Each row is a point on a landscape with many peaks, with its height.
A climber steps from a point to the highest of its 2 nearest points, and stops where none of them is higher. Distance is the straight distance between rows; heights are no part of it.
Lovo: 91  75  118  116  118  65  71  74  115  142  101  106  97  72  80  139  118  69  83  106  109  77  height 24.7
fid: 96  88  99  103  67  126  114  113  129  66  122  140  133  96  124  79  78  109  77  87  106  108  height 58.6
vuduv: 71  96  96  106  53  78  103  99  114  71  109  132  98  84  116  63  103  115  100  146  99  90  height 61.2
sovap: 107  119  80  100  76  119  115  126  132  65  104  98  147  67  111  99  96  85  86  86  103  79  height 53.3
Nido: 103  106  119  109  133  76  120  109  112  122  97  72  98  113  90  177  94  82  116  79  93  83  height 54.5
mapu: 111  86  93  88  74  113  116  113  117  89  100  109  132  108  100  112  104  115  77  103  102  96  height 70.9
Serim: 95  114  101  89  95  110  97  82  84  114  46  90  83  70  122  124  116  80  87  122  91  73  height 21.3
Kimeg: 121  97  94  133  102  95  106  89  121  99  120  77  121  131  108  90  77  94  103  92  103  103  height 51.3
rez: 126  76  99  112  90  100  92  87  97  114  128  92  97  119  83  59  94  100  88  106  114  109  height 47.7
Zaru: 115  83  79  135  100  107  124  116  120  84  109  108  124  140  98  83  71  99  93  94  94  118  height 47.2
Niro: 74  129  107  87  96  84  83  80  96  93  98  110  101  82  127  102  112  102  109  113  101  99  height 46.3
lidan: 101  88  118  118  124  69  110  98  116  140  74  89  108  109  103  176  100  65  97  105  86  81  height 61.6
sira: 97  113  113  106  102  92  91  90  72  104  135  128  73  110  123  44  83  90  126  109  96  135  height 33.5
lepob: 104  110  118  107  70  100  75  78  124  93  109  84  103  64  117  88  109  95  88  92  100  66  height 48.6
Sifu: 91  134  129  102  130  92  81  68  77  108  86  77  74  81  117  111  101  89  113  111  79  89  height 1.5
tugim: 98  99  70  80  100  136  109  117  69  94  69  113  91  110  93  89  109  106  96  105  103  118  height 77.7
Petim: 81  148  88  97  125  107  113  112  95  66  90  108  120  94  105  110  96  96  112  88  86  111  height 35.5
naved: 93  95  115  133  110  68  83  58  99  109  126  80  80  97  98  82  86  98  101  130  129  92  height 15.5
vabul: 81  100  107  105  121  111  93  100  63  90  111  136  65  115  109  50  81  100  120  101  80  135  height 37.7
tinug: 106  101  116  118  74  131  121  86  122  80  98  85  109  100  123  103  70  110  79  95  98  82  height 62.3
Mafe: 82  93  135  128  108  59  75  61  91  116  123  84  43  71  90  91  92  106  117  141  126  84  height 14.7
Lomut: 112  107  85  100  123  105  134  136  98  85  128  103  125  125  70  132  91  96  107  85  122  120  height 66.0
Nizem: 99  104  92  93  114  124  104  99  83  99  86  90  86  107  78  110  104  111  97  91  107  107  height 79.5
rivu: 82  98  89  77  139  132  107  101  43  93  94  107  88  116  94  98  98  106  120  97  99  125  height 52.4
vibup: 114  107  108  76  114  106  115  126  84  112  68  64  89  119  89  138  112  111  119  78  64  90  height 5.8
bavu: 85  103  93  79  110  103  111  104  94  91  73  112  120  115  103  128  109  118  94  113  91  102  height 12.5
Tiso: 118  89  91  109  83  109  139  133  127  83  110  86  126  123  92  149  91  99  92  90  113  83  height 61.0
zak: 88  98  101  108  81  60  74  86  115  97  120  106  96  60  80  89  134  85  95  122  108  67  height 22.5
Kava: 97  110  98  103  81  130  121  99  110  79  108  114  118  110  131  100  75  104  92  89  112  113  height 63.6
salu: 117  101  104  129  103  95  107  97  128  99  84  63  111  123  104  109  83  107  98  91  82  88  height 54.4
fen: 105  96  95  91  102  89  103  91  97  126  57  94  104  89  103  141  122  79  83  121  92  78  height 18.2
gazav: 96  108  112  106  84  81  80  86  103  91  145  100  88  72  78  71  114  98  103  104  115  90  height 21.4
ris: 77  96  106  134  106  59  85  61  103  112  107  98  81  78  99  105  104  77  97  142  124  76  height 16.3
zumi: 103  77  104  88  107  133  132  139  86  92  64  99  90  147  110  106  77  128  116  78  53  117  height 6.9
niz: 107  106  100  115  103  81  123  105  130  113  74  80  123  105  124  164  94  74  99  100  88  74  height 70.2
zib: 71  115  120  85  79  71  75  88  89  99  123  115  60  74  101  82  125  118  134  119  107  100  height 16.2
mafan: 94  108  109  111  106  107  86  77  93  127  69  92  71  58  106  135  112  60  85  107  111  73  height 24.5
seva: 104  110  74  121  101  109  82  92  125  99  106  80  116  86  108  109  102  82  98  77  143  95  height 43.7
dol: 74  83  106  116  68  90  85  98  102  86  141  129  56  85  81  56  105  123  121  116  130  109  height 18.8
Deru: 136  96  75  98  87  95  94  135  133  103  105  82  143  116  100  101  115  101  101  74  97  101  height 1.6
Lusug: 99  98  102  91  133  109  85  80  70  128  84  72  61  76  75  117  107  99  99  97  134  96  height 29.6
Fup: 131  101  74  94  98  106  103  133  112  106  88  95  120  125  97  75  103  95  106  75  78  123  height 2.1
suto: 114  97  93  98  74  101  126  120  147  88  71  73  141  74  112  117  93  94  80  97  79  56  height 71.3
gilig: 102  105  110  88  96  108  76  91  72  112  88  107  78  114  138  52  97  113  115  111  77  126  height 28.6
molo: 109  105  122  92  103  122  92  89  77  104  120  103  76  106  101  73  87  111  105  88  98  123  height 87.0
sinur: 88  112  104  99  127  112  81  84  90  114  64  85  66  66  81  133  118  87  96  88  109  85  height 27.1
reg: 100  124  85  94  104  103  103  124  121  78  101  111  134  100  103  108  106  110  99  80  98  115  height 37.3
zat: 108  101  99  101  110  96  120  89  89  108  81  82  104  112  87  129  103  89  89  122  94  83  height 15.3
totoz: 105  81  88  113  110  106  125  112  118  95  109  88  113  120  72  154  93  107  92  86  144  94  height 65.4
Zul: 111  122  116  69  91  127  137  126  93  92  87  92  112  112  125  112  80  106  108  79  61  108  height 70.0
Dit: 110  85  87  92  94  108  108  105  110  97  119  107  126  104  79  130  116  108  79  98  138  96  height 65.8
zug: 77  112  101  108  73  82  112  87  116  73  99  113  122  81  125  78  87  102  86  138  88  83  height 54.3
miv: 107  90  106  74  119  100  113  111  90  127  73  82  95  116  91  168  117  104  109  89  96  91  height 8.2
Pek: 108  98  104  107  128  104  84  79  72  120  105  69  65  89  78  81  84  105  104  98  138  112  height 27.7
pur: 80  94  105  133  71  76  80  86  116  80  142  103  73  75  85  58  102  105  113  125  121  78  height 20.3
bok: 113  86  106  97  68  116  102  113  91  97  111  154  80  92  125  37  86  89  89  96  79  120  height 68.8
pebe: 115  137  119  93  104  109  130  107  101  91  108  74  112  112  114  126  81  92  114  77  70  99  height 64.4
Sepa: 86  110  107  58  118  89  89  89  72  112  112  115  102  93  92  122  129  106  106  104  116  110  height 40.8
Lege: 118  91  87  99  65  113  98  105  106  90  134  118  123  98  113  63  100  88  88  99  114  101  height 64.1
Duz: 110  101  83  124  119  77  72  90  129  123  84  71  107  78  86  116  121  72  94  86  109  77  height 29.2
ses: 115  111  79  118  83  89  91  82  114  109  86  76  118  83  123  99  107  67  93  118  108  74  height 19.5
Sak: 122  80  102  92  103  126  128  117  82  110  86  92  92  152  97  107  82  114  105  95  79  117  height 9.2
bino: 101  107  98  67  108  92  101  103  72  107  127  122  113  113  89  93  115  102  104  107  106  124  height 37.8
vep: 101  92  83  119  79  79  76  79  116  102  113  91  112  69  105  97  120  68  90  123  122  58  height 21.2
bodo: 104  101  84  90  130  82  93  87  82  128  93  82  102  105  82  114  112  93  104  106  125  107  height 32.4
Kiret: 117  96  85  106  73  123  127  135  135  68  114  110  151  96  123  92  77  95  87  80  97  95  height 55.4
bedep: 93  80  103  126  139  74  83  89  122  144  91  89  100  83  79  157  103  67  93  84  120  89  height 26.4
fona: 107  98  79  85  127  75  98  108  86  110  125  104  121  104  62  98  118  97  102  104  127  120  height 34.9
sina: 104  114  95  109  116  80  75  79  104  114  97  77  96  92  93  94  114  92  100  102  106  94  height 30.5
Sivof: 119  94  97  125  88  105  133  120  127  95  98  64  105  138  103  134  75  104  105  83  104  89  height 57.8
murig: 83  103  136  110  99  76  65  76  86  111  123  89  31  77  106  75  98  126  139  131  124  104  height 14.0
konul: 91  106  89  129  111  82  98  68  106  111  86  90  101  90  112  125  99  69  88  129  120  79  height 17.6
fal: 108  117  89  110  82  101  85  98  130  77  110  84  131  59  108  91  110  79  92  84  99  66  height 50.9
sasap: 96  88  113  96  73  95  79  94  112  95  99  118  96  103  109  51  101  131  91  104  81  109  height 71.1
fari: 94  113  112  101  92  86  75  81  80  110  115  99  67  99  124  57  102  107  124  125  105  114  height 30.9
dez: 79  110  126  76  107  108  98  92  57  84  84  105  86  101  119  70  96  120  113  127  45  101  height 4.8
tolud: 98  99  93  96  86  118  110  108  95  90  107  139  109  116  128  75  82  99  94  100  98  131  height 71.0
ponut: 99  93  83  117  136  68  75  88  124  129  104  81  113  82  81  131  107  83  101  78  142  98  height 28.0
Dezam: 116  71  95  102  94  120  95  115  110  107  101  132  97  129  99  69  89  115  87  70  94  134  height 62.1
modet: 87  96  85  70  128  112  105  109  64  101  63  93  102  123  100  124  116  115  117  106  76  104  height 10.0
fone: 112  106  92  109  90  87  107  110  142  95  92  83  144  83  116  142  104  78  91  89  96  65  height 76.0
reva: 106  96  97  103  94  88  97  95  113  92  136  113  131  111  95  86  101  102  93  100  110  109  height 70.1
Negi: 95  95  85  102  115  89  80  101  97  103  139  105  94  87  70  66  101  101  106  81  143  126  height 48.0
subub: 122  77  94  101  59  109  99  109  93  99  137  138  92  97  97  39  98  82  86  107  100  108  height 60.3
Vabi: 125  83  110  105  110  112  119  92  80  113  120  87  92  133  76  90  79  106  93  102  107  114  height 42.8
fet: 72  97  98  96  93  67  71  100  94  100  132  120  66  82  72  60  119  122  129  110  126  118  height 17.5
Vesud: 98  103  61  122  109  104  90  104  114  88  110  100  116  103  95  85  97  94  97  91  142  117  height 41.4
fuli: 101  95  94  101  122  115  122  117  99  95  102  91  97  127  70  131  90  116  106  73  119  115  height 71.2
zusa: 81  123  104  105  95  74  94  85  124  85  96  107  127  75  119  110  107  92  91  115  89  81  height 49.7
bavat: 103  93  96  86  103  94  119  129  120  109  72  96  117  106  96  179  118  100  94  91  105  82  height 10.1
Lovak: 78  87  95  88  84  116  95  103  81  90  97  144  83  111  114  65  98  120  97  113  104  126  height 83.2
dof: 90  78  115  108  94  65  70  79  107  129  118  106  82  50  69  116  133  71  87  117  123  65  height 23.6
pibu: 76  98  106  80  121  123  110  96  65  84  69  104  100  120  121  101  92  123  114  111  61  109  height 7.2
tinit: 114  87  102  85  106  108  136  109  80  103  87  91  104  139  78  128  98  111  95  117  82  97  height 12.0
boda: 107  100  130  90  74  103  77  76  116  115  78  86  90  71  122  113  115  106  79  101  91  71  height 45.9
Kiz: 121  93  102  103  67  122  114  100  129  97  83  71  117  90  116  118  93  101  80  90  98  66  height 66.8
keb: 64  118  112  72  112  70  74  85  83  110  98  122  89  73  106  122  135  98  112  115  103  97  height 43.5
mes: 106  97  111  87  84  95  103  97  111  96  103  106  120  113  103  86  102  122  87  102  78  105  height 76.8
Kaza: 92  112  91  109  106  94  65  83  112  101  126  87  95  75  98  85  106  96  109  75  147  106  height 45.6
sube: 112  79  105  115  78  118  91  112  125  89  96  122  98  107  103  44  83  118  79  78  71  115  height 66.5
San: 110  106  96  73  114  112  111  137  91  95  68  86  103  118  77  103  113  118  111  79  51  104  height 4.1
gulig: 100  81  86  78  117  146  117  122  55  99  88  130  83  124  96  91  94  102  107  87  92  132  height 64.2
Lav: 70  95  99  95  64  95  102  103  82  82  108  140  68  96  107  60  105  119  112  142  101  110  height 70.7
sefa: 106  116  124  75  105  127  109  104  80  96  105  104  96  112  103  97  91  114  106  76  70  118  height 77.5
larup: 113  62  107  97  97  117  91  104  86  112  122  145  72  116  85  55  91  110  88  83  104  134  height 57.1
sivos: 117  103  88  94  98  110  106  120  103  99  60  81  106  115  93  81  101  111  98  98  63  104  height 3.0
kaven: 97  107  87  81  98  98  120  130  121  94  65  102  135  107  113  145  108  115  95  98  91  96  height 11.2
tiv: 112  78  92  107  110  99  93  103  84  112  129  115  83  111  66  47  89  98  96  91  116  131  height 51.9
vavo: 113  124  111  108  115  85  129  119  115  96  106  67  108  115  86  148  92  90  114  77  79  85  height 59.8
Num: 93  108  71  101  119  111  95  118  105  91  92  116  115  121  102  94  99  111  105  83  111  133  height 38.8
kino: 102  96  123  93  85  126  110  102  82  91  97  129  84  106  117  55  80  111  90  104  59  118  height 82.7
dumaz: 74  113  104  98  125  117  101  88  55  83  98  108  70  106  102  81  90  104  117  116  94  116  height 44.1
som: 78  135  121  82  123  98  93  85  66  88  81  91  91  88  119  96  104  103  122  112  53  95  height 2.9
veki: 99  84  108  76  103  134  119  129  87  86  74  121  97  119  91  86  88  128  92  81  49  116  height 5.1

For each start below, name the point where the climber stops.
fari: Nizem
Vesud: mes
zumi: Lusug
Fup: bavu
sina: Lovak
Pek: Lovak
